A landscape with many valleys, sampled at points; each row gives a point and its height.
A ball rolls from a point to the lowest of its 2 nearest points, and stops where none of them is lower. Distance is the straight distance between rows; heights are no part of it.
Tovil (h 405): [ -3 -14  15  12 -35 -15  -4 -59  34  37  19   2  20  35  23 -15  19  19
  -2  35 -77  12]
riruv (h 426): [ -6   7 -23 -25 -18  46 -25   9  49  10 -12  14 -23  28  -8 -40   9  46
 -22   5 -34  33]
Zitez (h 648): [ -7   3 -53 -24   5  13   8  20  44  13 -20  33  26 -23  17   8  68 -41
 -26   1 -18  55]
nemol (h 421): [-15  -8 -47 -19 -17  45 -46   0  -5 -33  23  16  -9 -27  -6  -5 -55  30
  -3 -35  16 -29]
tes (h 647): [-15  55  -9  50  54 -39   6 -36 -55 -17  14   0  24 -12   3  -2 -13  13
   9 -50  29   2]
vure (h 143): [ 48 -21  26  48   1 -22  12 -56 -56   8 -20 -43  58 -15  -1  41  31 -35
 -19  18 -14 -11]
Vogug (h 533): [-18   1 -23  30 -17   5  -9 -11 -14  -3  27 -10   6 -12  16  26 -19 -42
  13 -10 -17  31]
Sego (h 173): [ 32 -19 -31  19  34 -17 -11 -19 -27  30   5  -1  32 -35  32  21   9 -15
 -57 -16 -29  -2]
Tof (h 346): [-10   7 -56 -19 -21   3 -13  35 -28 -29 -40 -52 -12  19 -43  -9  78   5
 -19 -17 -16  14]
pova (h 478): [ 48  -8  16 -30 -31  -8 -13  15   8  65  48 -23 -30  14   5  -1 -24   3
   1 -13 -37  14]
vud (h 273): [ 38 -16  27  17  -8   3 -21 -34 -21   2   2 -33  35   9  21   0 -38  49
   4 -42  -6  62]
Liret (h 313): [ -3 -21   3   7  34 -24  27  22 -11   0 -59   0  17 -18   0  13  49  -6
  -6  21  16  34]
mava (h 474): [ 12  -4   9  33  -4 -10   3 -13 -12  -8 -12  39   6 -19 -30   1 -10 -62
 -16  24  30  -3]
vudi (h 471): [-79  36 -10  24 -14  30 -19  38  29 -21  -8  33  -3  -3 -27  30  17   7
  13  47   7  22]
mez (h 282): [ -2 -55  34  18 -45   7 -31 -49 -32 -25 -13 -41  59   7  -9  29   2  12
   1  22 -14  17]
Riv (h 358): [-18 -33  12  12 -68  -3  29 -54   6 -11  22 -15  28  26  22  -8  25 -25
  15  46 -53  31]
popi (h 377): [  2 -44 -28 -28   9  51 -14   3   5 -52  -8 -16 -10 -21  26  -2 -46  -3
  -1 -16   0 -21]
suke (h 669): [-19  34  -5 -22  42  -1 -10  25  19   7  23  34   9 -38  24  13 -39  33
  13 -41  37  10]
meno (h 575): [ 13 -32   9 -15   3  44  15  41  30  18  10 -41 -22 -21  64  30 -35   4
  18   7 -18  25]
dor (h 434): [-67  21  28  26 -16   8  -1  21  -3 -38  18 -15 -27  34 -31   4 -21  22
  52  14  17 -23]
Mibe (h 681): [ 22  -1  -9  -1  35  -5 -35  27  13  26  24  47  20 -58   7  34 -47  12
 -13 -22  39  -8]
ked (h 258): [ 30  23 -14 -33  -3 -28 -16  42 -20  24   3  -5 -43   7 -49 -19  17  -3
 -26 -49  17 -37]
lapur (h 441): [-19   1  34  15   5 -32  12 -28   6  42  16  -9  15   8  37  -7  34  27
  -3  59 -58 -26]
mazi (h 548): [-10 -16   9 -54 -22 -11 -19   6  -6   5  38 -29   6   5  26 -19 -20  40
  32 -16  10 -12]
tatir (h 670): [-18 -11 -63  10  -2  50   5   4  36  -2 -11   7 -15  -9   6   2  56 -50
 -39  23 -38  20]
Tosi (h 243): [-28  24  35  -4  15 -38 -21 -24  30  25  26  55  19  15 -43 -17   4  26
   5  26  25 -22]
gisad (h 451): [ 25  -1  17  17   8 -16 -15   3 -19  20  -3   0   2   3 -50  22 -12   0
 -21   8  11  10]
pida (h 79): [ 33 -22 -11  24  12 -23 -14 -53 -60  22  37 -28  66 -49  30  50  10 -42
 -27  -3  -9 -11]
Topo (h 506): [ -2 -11  -4  17  -4  11   5  -6  28  23  26  29  -9 -16  15  20 -12 -55
  -8  27 -18   0]
tusif (h 544): [ 42 -39  18  18  34  30   3  13  19  17   6 -34 -35  -6  70  29 -35  30
 -16   6 -53  -8]
vasos (h 571): [-37   6  25  11  28 -24  19 -22  -3  12  49   3   5  -8  38   6 -42   8
  23   4   7 -33]
Muta (h 454): [ 18  42 -21 -15  20   9   4  50  30  -5 -51  43 -30 -20 -21 -29 -10 -10
 -10 -18  28 -13]
semil (h 428): [ 17  43  -6 -27  -8  27   9  25  13 -27 -34  39 -28 -16 -23 -24 -14   0
  41 -61  70 -16]
vizen (h 442): [ 41  -3  22 -29 -38  18  17 -14  33  27  40   1 -44  19  20 -14 -51  14
  13  10 -42   6]
kizuk (h 502): [-30  30 -26  34   6   2  -5 -31  46  -3   0  59 -28  25  12 -41 -18   9
  -8  21 -16 -16]
Bukun (h 493): [-40   9 -17  16 -11   0  -7 -17   5  20  11 -14  13  26  -4   3  84 -44
 -15  66 -46 -23]
pata (h 477): [-22  37 -18  51 -11  15   0 -23  25 -24 -15  55  -1  12   3 -22 -26 -11
  32  13  17  15]
Sokot (h 625): [-17 -12 -60 -45  13  44  11  53  44   5 -12 -10  21 -46  43  21  37 -25
 -10  -7   0  41]
lam (h 341): [-31  12  10 -25 -18  27  33  65  46 -29 -32  13 -14 -23  14  15  13  -4
  55   9  39  20]
fafe (h 316): [ 34 -55 -10 -25   4   2  -5  -8 -28 -36 -15 -25  13 -10  -5  20 -32 -16
 -37 -34  21 -13]
nazuk (h 408): [-18  24  28 -23  -4 -10  12  33 -14  -8  16 -45 -49  32 -17  -9  -3  17
  28  17 -13 -41]
vus (h 569): [-36 -33  25 -30   3 -22 -20 -10  26   4  47  -4  20 -11  31  15 -29  42
  35  18   3 -35]
kam (h 476): [ -8 -15  -2 -59 -11  26  25 -16  43   5 -21  19  18  24  20 -62  37  20
 -16   4 -40  13]
viban (h 637): [  4  48 -16  73  26 -39 -16 -36 -42  16  16  20  15   4   2 -12 -21  -8
  -8 -18  -8 -18]
Goref (h 334): [ 36  -6  17 -43 -44  -1  27   7  -1  -1  18  26 -19   5 -56 -28 -45 -26
  16 -11  41 -15]
zag (h 492): [ -6  24 -39  -7   4   8 -21 -18  30  16  33  27 -26  21  -7 -42  -7  -5
 -20   9 -20 -50]
vez (h 626): [-37  58  -7  64  14 -31  -6 -34 -47   3  11   4 -19  39 -23 -33 -12  11
 -10   9 -13 -42]
Figod (h 317): [  6 -13  -9 -16 -30 -15  -5  67 -29  -8 -18 -38 -26   9 -52  25  72   3
   6  -2  20  15]
Vebu (h 611): [ -1  34  -1  36  57 -11   8 -15 -39 -16 -27 -28 -49  32 -14 -31 -15  25
 -13   3 -18 -47]
por (h 392): [ -7  14 -19   9  -3  39 -58   6  56  24   7  28 -12  11   9 -11 -31  69
 -18  12 -31  17]
rifa (h 708): [ 13  -5 -48  -2  14  -4  20  -1 -43  -8 -23 -44 -29   5 -12  -6  32 -41
 -34 -20 -10 -51]
Feku (h 567): [  5  27  31  70  16  13  15 -27 -24 -18  26 -60  -9   6  27  51 -38  -2
  24  -6 -21  26]
kelo (h 658): [-22  43 -15   7  21 -28 -15 -19 -13 -20  11  58  39 -28  -3   0 -22  11
  25 -37  46  10]
nosa (h 508): [ 77 -29  25 -23  21   3   3  15  -1  43   9 -46 -31  11  13  14 -37   9
 -20 -17 -34   7]
gapok (h 318): [  0 -50  26  11 -54  14  22 -39 -29 -10 -13 -55  38   8  -2  21  10 -31
  24  33 -24  44]
fusa (h 490): [-46  -6  -3  32  10  25 -21  34  29 -43 -34  47  15 -20 -20  30   3  -1
 -20  46  28  24]
lun (h 245): [ -3  16  42 -32  14 -57  13  36   5  20 -20  65  35 -20 -36   1  61 -17
  -2   8  51  16]
Daz (h 491): [ 14   3 -18 -29  55   0  13  13  39  14 -29  60  -7 -18  21 -31  -4 -11
 -30   6  23 -25]
Lises (h 453): [-73  31 -15  14  -8  11 -14   6  16 -43   4  21  -4   2  -9   4  -1  17
  52   5  16  21]
koviz (h 195): [ 33 -35  33   1   2 -28  12 -35 -53 -14 -53 -45  40   5 -23   3  33 -11
 -28   5   3 -13]
riz (h 455): [-27  16 -42 -46 -18  31 -29   9  20 -14  37  12 -39  10  -4 -20 -26   2
  13 -31  -3 -50]
tagi (h 290): [ 17  12   8 -26 -14 -28 -12  71 -14   0  -4  13 -22   2 -73  11  58   0
 -13 -18  26 -29]
lat (h 404): [  2  52  25 -32 -44  16  35  22  11  -2  -6  34 -19  -1 -11 -15  -8 -12
  84 -35  49  20]
zot (h 263): [ 46 -30 -29 -15   8  -6 -31 -48   7  40  42  22  33 -29  37  13 -12  15
 -52 -21 -25 -17]
rotu (h 383): [  2 -62 -33 -25 -12  20   5  20 -15 -21 -45 -47  -3   8 -26  -1  77 -17
 -31  35 -16  -1]
bup (h 597): [-11  37  22  52  38   5  21  14 -27 -18 -20 -23 -50  37 -15 -10 -51  18
  11  -5  -6   0]
bom (h 310): [-47  13  22 -55  13   2  24  64  36 -18 -21  39  14 -19   7   7  44  21
  41  14  60  -4]
kagok (h 518): [ -4 -26  -4 -44 -23   5  22 -22   8   7   7 -20   7  10  25 -38   1   4
   2 -20 -19   9]
pugar (h 211): [-35  32  45  16   7 -55  -8  14   9  16 -20  58  30  -2 -41  -4  11  25
  -2  16  31  15]
bekos (h 274): [ 58 -32   1 -17   9 -24   1  11 -48 -29 -19 -37  14 -35 -16  25 -12  -5
   3 -57  42  16]
saru (h 309): [ 46 -29  32  17 -31  -7   6 -56   1 -11   5   3  60  18  13 -18 -17  22
  15   1  11  50]
did (h 355): [-18 -32  -6  -4  34   9  23  37  -5 -16 -34 -35  -6  19  19   2  52   3
 -26  28  -6 -13]
tebep (h 244): [ 13 -44   9  22 -20  -5 -14 -44 -30 -39 -36 -29  28  30  -6 -10   3  15
 -42  29  -6  -4]
Gom (h 232): [ 35   5   6 -12   4  14 -10   0 -33  -6 -11 -50   7 -18  10  11 -36  27
   6 -79  21  43]
lidi (h 376): [-34  49   2   4 -11  22  47  48  15   1 -16  18 -20   0  18 -11   8 -18
  64 -20  16  43]
Somi (h 298): [ 61  15  -2 -25 -27 -16  18   2 -24  11   0   7 -39  16 -58 -26  -3 -39
   0 -40  34 -13]
Koga (h 602): [-11 -21 -28 -39   3  24  17  58  15  11  25 -20 -15 -27  39  13  30 -17
  25  -8 -25  17]
felet (h 551): [-23  24  14  29 -13  -9  12 -15 -30  -5  56 -33   2  -9   9  33 -22 -14
  40   4  -5  -5]
lesa (h 398): [ 33 -20  50   6 -18  11  10 -42  51  -2  25  25  -5  23  27 -23 -68  26
  12  17  -4  -9]
maded (h 276): [-16   2  10 -28  26 -26  15  47   1  -1 -50  42  32 -30  -1  13  51 -10
  20 -12  54  34]
kifef (h 722): [ 20   6 -27  -1 -14 -32  36 -22 -54  11 -12 -18 -33   9 -37  -9  35 -74
 -11 -35   8 -32]
Doba (h 375): [ -9  -8  50 -36 -19 -10  21  27  25  -1  10   9 -35  34 -24 -22 -17  -4
  19  20  19 -22]
Keni (h 351): [ 51 -28  63   4   4 -19  30 -76   5  -5   2  22  21  39  23 -30 -32   1
   3  17  18   8]
ragod (h 342): [ 36 -13 -14   3   8   0 -42 -34  43  27  22  16  -3  -1  29  -9 -33  61
 -42   1 -36 -25]
zov (h 433): [  1   4  22  12  14 -15 -25  33 -30  20  10 -48  -6   5 -26  16 -11  24
   2  -2   1 -26]
ledip (h 582): [  2  -3  36  62  11  25  -3 -21 -38 -34 -23 -54 -17  25 -13  21 -53  16
  -2   3   7  24]
Rupaz (h 469): [-37   5   6  26  16 -15 -31 -11  15  48  13  15  25  -3  23  27  68   9
 -31  73 -48 -19]
lof (h 691): [-21   3 -79  31  15  15   4 -14 -23 -19 -20  -6 -16 -16  -1  -6  36 -69
 -33   1 -22 -15]

Two balls start at each pair of points below. Name the first point that both come to, or write never.
Vebu / kizuk | nazuk
fusa / kelo | nazuk
lapur / kam | pida
Topo / kagok | never
pata / vasos | nazuk

For each start below, name the point where the ball stops.
Rupaz | pida
Bukun | pida
suke | ked
Mibe | ked
tusif | Gom
zag | Gom
vudi | ked
rifa | Gom
